A landscape with many valleys, sampled at points; each row gives a point and its height.
A ball rolls from a point to the lowest of its 2 nearest points, and stops where none of them is lower. Distance is the straight distance between rows; heights are no part of it.
liv: [-21  26 -36  -4  -8  -7 -38  14  15   2  20 -22  10  31  14  18  20  49
  11  -8  -1 -26]  h=218
Tize: [ -7  34  17  -9 -18   0  38  -3 -46  32  -5  32  28 -22   3  -8   8 -31
   4   8   0  -6]  h=709
Lomet: [-17   9  13 -13  40  -8  37  21  -7  11  27  26   8 -30 -42   5  17   8
 -21   4  37 -11]  h=372
nin: [  5 -18 -45  43 -35 -27 -42 -16  40 -12 -15 -35 -26 -22  20   3  -2  30
  21 -54 -31  32]  h=95
Zetug: [ 18 -26   5   3  13   8  41 -48   9  52 -35  -1  28  -8   6  -2 -18 -16
  12  -9 -17 -11]  h=689
bop: [ 17 -27  21  -2 -38 -17 -10  31 -35   6  18 -18 -15 -20  -7 -14 -37 -19
 -29   3   9 -38]  h=318
kenes: [-10  29  -3  18  21   4  31  -1 -15  20 -17  -6  22 -39   6  11   2   7
  -7   2  26  -9]  h=203
peg: [ 14  96  11  -1  -6  30  21  26   7 -13 -32 -11 -21  40  31  -5   8  11
   9  40   3 -17]  h=374
Gal: [ -3 -24  22 -23  31  31  12 -25 -20 -18   3   2   4  12  17  14 -14 -22
  10  33   3 -17]  h=431
Dusi: [ 12   5  15 -13 -30 -36 -31   7 -19   7  11   1  19 -12 -37 -31 -26 -26
 -10 -11 -10  14]  h=422
laf: [ 15  -6   6  10  -5 -21  10 -43  -3  45 -24 -22  40 -24  -1 -12 -30   1
  12 -25 -21  -8]  h=728
roriv: [ 16  -9   0  22  10 -27   7 -23  13  22   6  35  25 -31 -31 -17  13 -10
   0 -29 -11  71]  h=792
dazom: [ 40  -1  16   7  29 -22 -15  27  -7 -24  21  -8  -1   7 -26  -9 -25  -5
 -50  -2  13   1]  h=561
boku: [-23 -46  10 -13  24  -3 -23 -31 -12 -18   8 -37   5 -13 -15  -1 -27  14
  19   2  12 -26]  h=663
pibis: [  9 -16  15  14 -20 -55 -32   6   4   3   1   3  20   6 -40 -22  -1 -10
 -43 -35 -20   0]  h=344
ziba: [ 18   4 -20  47 -17 -33  18 -12  18  29 -11  34   9 -33  -5 -20   1  -1
  -5 -41 -32  55]  h=782
tiram: [  0  44 -12  -7 -10  23  -7  26  42  -8  -7  -4  -5  63  11   2  36  23
  -4  19 -10 -24]  h=396
Zek: [  2  48  16 -12  11 -19   4  38 -19  -5  21  15  15  11 -34  -4  15   5
 -43  16  22 -13]  h=345
pok: [-18 -23   3  -3  -4 -31   8 -39  -4  42   9 -10  19 -45 -17 -13  -7   9
   5 -38  -5 -20]  h=764
kalid: [  3 -65  42 -31  15  20   7 -17 -43  -8   7 -19  -1 -19 -12   3 -33 -33
  21   6  25 -15]  h=553
zez: [-20  11 -22 -10 -40  -6  10  44  32  25  -4  17 -14  12 -20   3  31  12
 -11  -3   2 -15]  h=513
dubel: [  5  -8 -49  21 -48  -9 -50  -1  31  20   8 -17 -36  -6  38  -6   5  47
  29 -29 -37   7]  h=139
vamat: [ 18 -64  47  36  31 -17 -11 -22   0 -45 -20 -15   0 -28  -2 -17 -29  -2
 -23 -27  -8  32]  h=512
geva: [ -5  36  -7  11 -12  -8  17  11 -33   8  22  38   4 -20   2 -11  12 -26
 -11   7  -1  31]  h=725
biv: [-15 -60  26  16  19  -9 -31  -9   0 -52 -19 -30  16 -19 -14 -11 -25   8
   5 -25  12  26]  h=564
lenes: [-54  27   4 -23  11  -5  -8  14 -16 -25  22  23   0  24  -5  15  63  -7
 -15   8  25   8]  h=332
Roz: [-26  55  -7 -13  -7 -19 -21  17 -18  -7  47  26  10   4  -3   0  41  20
 -10  -2  21  12]  h=303
Kagi: [-20   1 -36   9  13   2   4   0 -21   5  58  42 -15  -7  47   4  28  21
  -7   6 -12  31]  h=296
Sakaz: [ -4  52  -3  -1  11   6  21   6 -34   7   5  -7  17  -2  22   1  -5  10
  -1  17  19 -19]  h=262
Vos: [ 38 -42  12 -16  10  42  30   2   5   6 -14 -31 -34  -5   4   1 -44 -23
  26  24   6 -28]  h=633
gigif: [  9   0  18  -3 -24  -1   5  20 -57  -7   8 -12  -3 -11   9   9 -32 -30
 -16  20   7 -33]  h=267
supif: [-24 -21  -2 -25 -11   1 -10  -1  40   0  -9  33   9  34 -37  -2  34 -21
   5   4  -8  41]  h=818
fafa: [ 19 -42  20 -17   7  22  24   5 -23   9 -11 -31 -19 -41  -7   9 -43 -26
  16   2  31 -22]  h=599
Gavir: [ 34  -6   6 -16  -8  44  11  13 -14  -4 -19 -14 -36   7  19  12 -36 -40
  26  37   7  -7]  h=653
Goru: [ 13 -24   6  21 -11  17  38  -4 -12  -5 -13  24 -19 -20  29   0 -16 -45
  -7  16  -6  28]  h=744
Zoke: [-14   8   3  -7  20   8   4 -34  12   3 -47  -4  52  55   4   6   3  -9
  18   6  -8  -7]  h=565
Vob: [-22  21  18 -17  20 -30  -5  25 -34   5  25   7  27 -26 -47  -2   8   8
 -21  -7  38 -14]  h=388
ruke: [-14   8 -54  12 -24   4 -54  -2  13   6  22 -17 -17  15  41  16   8  62
  20 -14 -16 -11]  h=177
Bag: [ 14   0 -17  -2 -56   6 -24   4  15  17 -30 -17  -1   9   1 -17 -18   0
  28   8 -26 -12]  h=482
Sonog: [ -2 -40   5  -2  40  -6   5 -44  33   7 -23  -6  43  38  -6  17   3  10
   7  -9 -20 -13]  h=616
vot: [ -5  48  22 -23  54  16  33   7 -19   2  10   4   7 -24 -21   1   9  -5
   7  18  36   0]  h=323
Lorum: [ 14 -11 -12  13 -19 -12  11 -18   6  25   8  41  -3  -7  15 -14   8 -12
 -16 -12 -36  33]  h=771
rezu: [ -8 -36 -38  23   0   7  22 -13  39  25   6   0 -35 -73  11   3   9  32
  40 -36   9  23]  h=410
gubu: [  9 -28  29  36   7 -35 -25  -1  -7 -26  14 -32 -15 -24 -18 -16 -25   8
 -41 -33   0 -20]  h=416
gev: [ -1 -37 -10  40 -12 -14 -14  -6 -15 -34 -18 -36 -18 -30  24   5 -21  -8
 -10 -10 -10  17]  h=158
zemus: [ 48  16  23 -14  26   1  -5  27  12 -19   2 -13   7  33 -37  -2 -40  -7
 -18  16   5  -5]  h=538
tili: [  0 -15  -8  -5  -3 -14  -2  -9  45  19  -6  34   3   4 -49 -13  32 -10
  12 -23 -16  62]  h=806
Fegam: [  5 -19  12  24 -42 -26   8  18  33  17 -35  -7  -6 -16 -29  -5  -8 -20
 -20 -42  -6 -12]  h=173
Bagiz: [-21 -14   5 -23  19  13  12  -5  -1  -3  18  22   5  48  28  17  26  -8
 -21  25 -13 -36]  h=367
reb: [  7  47   2  -9   2   7  -7  29  -3 -13   8   7  -1  45   4   0  14  15
 -25  28   3 -25]  h=376
Kolam: [-16 -58  25  -1   9 -10 -36 -31 -17 -28  17 -39  -2 -49 -26 -16 -27  16
  16 -29  12  -1]  h=617
nos: [-25  43 -29 -18  -4 -11 -52  26   0  -6  30   4   5  25  -9   7  34  49
   7  -5  21   4]  h=264
soso: [  7 -18   3  15  46  -6  -6   6  -5 -29  10 -13  11  -1 -23   7 -13  12
 -30   1  16  -4]  h=580
vide: [ 18  16  18 -28  36  14   9   7  36  -9  -4 -12  -2  18 -32   0 -12  -5
  19  22   5  -3]  h=503
Tikog: [  3   0   7   7   8  29  49  26  20 -13 -43  15 -28  25   3  23  29 -34
 -19  15   4   9]  h=467
Kib: [ -1 -18 -28  32   2  -3 -22  11  22 -37 -21 -19 -13  -9   6  14   1   4
   6  -8  -8  37]  h=100
pob: [  4  15  28 -41  32   7  32  13  24   8 -32 -14  27  26 -42  23   6 -10
  10   6  26 -22]  h=442
Zan: [ 19   9  17 -20 -11  41   3 -29 -44 -14 -15   1 -17  -4  33   2 -31 -59
  32  40   3  17]  h=668
beko: [ -5  34  -9 -25 -35  30  -3   7  22  -2 -27 -18 -20  51  34   7  10  -3
  24  32  -5 -32]  h=423
Popa: [ 10  28  11 -17  -1   1  16   1  27  21 -40   5  41  31 -29  -1   5  -6
  19   0  -2  -8]  h=511
ret: [ 14 -17 -17 -11 -22   8 -29 -38  16  13 -15  -8  12  19  14 -18 -14   3
  34   9 -32   4]  h=522
gemil: [ -6 -11 -38  29  12  -4   1 -27  14  21  32   4 -23 -60  30  16  10  44
  23 -45   5  34]  h=368
fidiz: [-10 -21 -38  20  33   0   8  -4  -2   9  51  30 -16 -30  24  13  28  48
  -3 -18   8  35]  h=326
dufir: [-12  -9  16 -31  13  25  24  -5  -4 -16   3  19 -27  -2  -3  -2   8 -33
  18  32  13   3]  h=386
togom: [-18  -9 -27  -7 -14  -1 -37   2  22 -16  13  12   4  21 -13   4  27   0
  12 -12  -2  50]  h=828
mopag: [-41 -10  -5 -19  -8  -9 -12 -20  -3  19   0  -6  27 -18 -17  10  12  12
  22 -12   6 -21]  h=793
lata: [-16 -27  -1  -6 -23 -32 -28 -39  18  18 -15 -12  47   6 -24  -5   6  10
  15 -24 -15  -8]  h=819
rigu: [-19   5  -4  38 -35 -35  19  25   3  20 -25   5  15 -20 -11   7   8 -13
 -22 -27   3   0]  h=78
Mib: [  9   5 -12  11  -9  12  30  33  40   6 -26  12 -23  25   8  11  23  -3
 -23  11  -3 -19]  h=490
lado: [  8 -17 -14   5  30  11  26 -48  36  33 -25  15  35  14   9   6   6   4
  22  -1 -24   9]  h=654
Zudu: [-11  17 -26 -10 -71  20  -6  19   6  16 -13  -7 -21  17  22  -4  11  13
  27  12 -16 -28]  h=450
nezem: [ -6  -8 -30 -11  -8  26 -18 -28   2  -4  30   4 -14  29  44   0  13  26
  23  24 -20  -6]  h=301
Tikab: [  5   2  10  15 -14   5  10   6 -28 -11   9  39 -12   3  28   0  -1 -43
 -29  24 -13  17]  h=734
ked: [ 26 -15  12  43 -23 -43 -19   2  33   9 -32 -20  -1 -10 -39 -19  -5   3
 -34 -55 -20  -1]  h=258
movi: [-35   6  -4 -33   6  23  -9   0 -14 -17  41  17 -33   2  -3  -2  28  -6
  19  29  26  17]  h=354
gesi: [-35  12  21 -32  24   9  19   6   5 -17  14  26   1  57  -8  20  51  -9
 -22  16  12 -17]  h=361
vimoz: [ -5  14 -25 -24 -12  15 -23 -18 -15  17  54  36 -26   1  38 -18  14  22
  16  14 -13   9]  h=261
leg: [ 23 -38   0  20 -26 -10  21  -9 -15  26 -11  30 -22 -32  11 -11 -19 -34
 -14  -6 -32  30]  h=758
tok: [-24  29 -22 -18  -4  -5 -15  18 -12  -6  45  17 -23 -27  -1   0  31  18
  14  -3  29  34]  h=330
puvu: [ 13  33  19 -24 -24  19   8 -10 -53  16  -3  11  10  -5  18 -15 -23 -45
  19  27   8   6]  h=686
mupu: [  6 -22   0   0  61  16 -20  15   1 -51   9 -29  -1  33  -5  21  -9  17
 -17  24   8 -11]  h=600
fitar: [-13 -44 -26  31 -15 -15 -30   2  46 -38 -25 -36 -26 -29  -6   4   9  21
  15 -40 -13  37]  h=33
gil: [  1 -23   7  25  -7  -8   7  10 -38 -17 -12 -20  -6 -30  28  24 -35 -28
 -29   8   5 -14]  h=215
Mugi: [  4 -40  23  12 -27 -42 -30  10 -26 -11  31 -14 -11 -30  -3 -19 -26 -13
 -50 -21 -21 -26]  h=370
ruk: [  1 -63  43 -21  53  25  18 -15 -23 -29   4 -12   6  -6   1  16 -35  -6
   2  14  18 -14]  h=494
zufo: [  5  56  38 -35  35  17  45  21   4  -1 -16  -2   7  15 -22  10  12 -17
   3  14  29 -18]  h=375
gezo: [  5  84 -15   6 -18  32  -1  15  -7  -5  -5  -6  -2  14  27 -15   9  23
  32  26   7   0]  h=346
Pon: [-21  28 -14  27  -7 -21  26  13  -7  16 -11  19  30 -17   3  12  23   8
 -20 -12  12 -13]  h=141
bilum: [-16 -11 -18 -12  -8  20   5 -11  -1  13  23   1 -25  27  49  14   2  10
   0  27 -23 -48]  h=334
maz: [ -5  33 -26 -27 -23  -9 -47  31  28  10  24  -2   0  24 -35 -13  21  62
  24 -22  18   0]  h=322
Nava: [ 30 -47  19  39  40 -13 -30 -19  10 -33  19 -21 -15 -13   2 -19 -32  18
 -35 -25 -14  -3]  h=459
vuvu: [ 15  53  10   7  14  28  34  19   8 -13 -48  -8 -12  29  27  18   2 -16
   4  35  14 -20]  h=402
rizu: [ 22  10  11  21  31  36  55   0  -1  -2 -38   0  -1  20  26  21  -6 -34
 -13  24  -2  -4]  h=434
lebu: [ 23  78  -1  -1   9  16  -1  -3 -36  -2  11  -4  27  20  26 -13 -12  33
  12  22   2 -17]  h=307
res: [ 23  21   6  -4 -26  -3 -21   0 -20   7   8  19   7  15  -3 -27 -26  -2
  -6   6 -25   0]  h=481

Two balls start at each pair of points below. Name the first point that both come to, or write never.
supif and gesi: Roz
soso and gubu: never
biv and kalid: fitar
Goru and Zetug: never

For each start below, name the point where the ball stops.
Vos: fitar
togom: fitar
lata: vot
Kolam: fitar
movi: fitar
mopag: vot
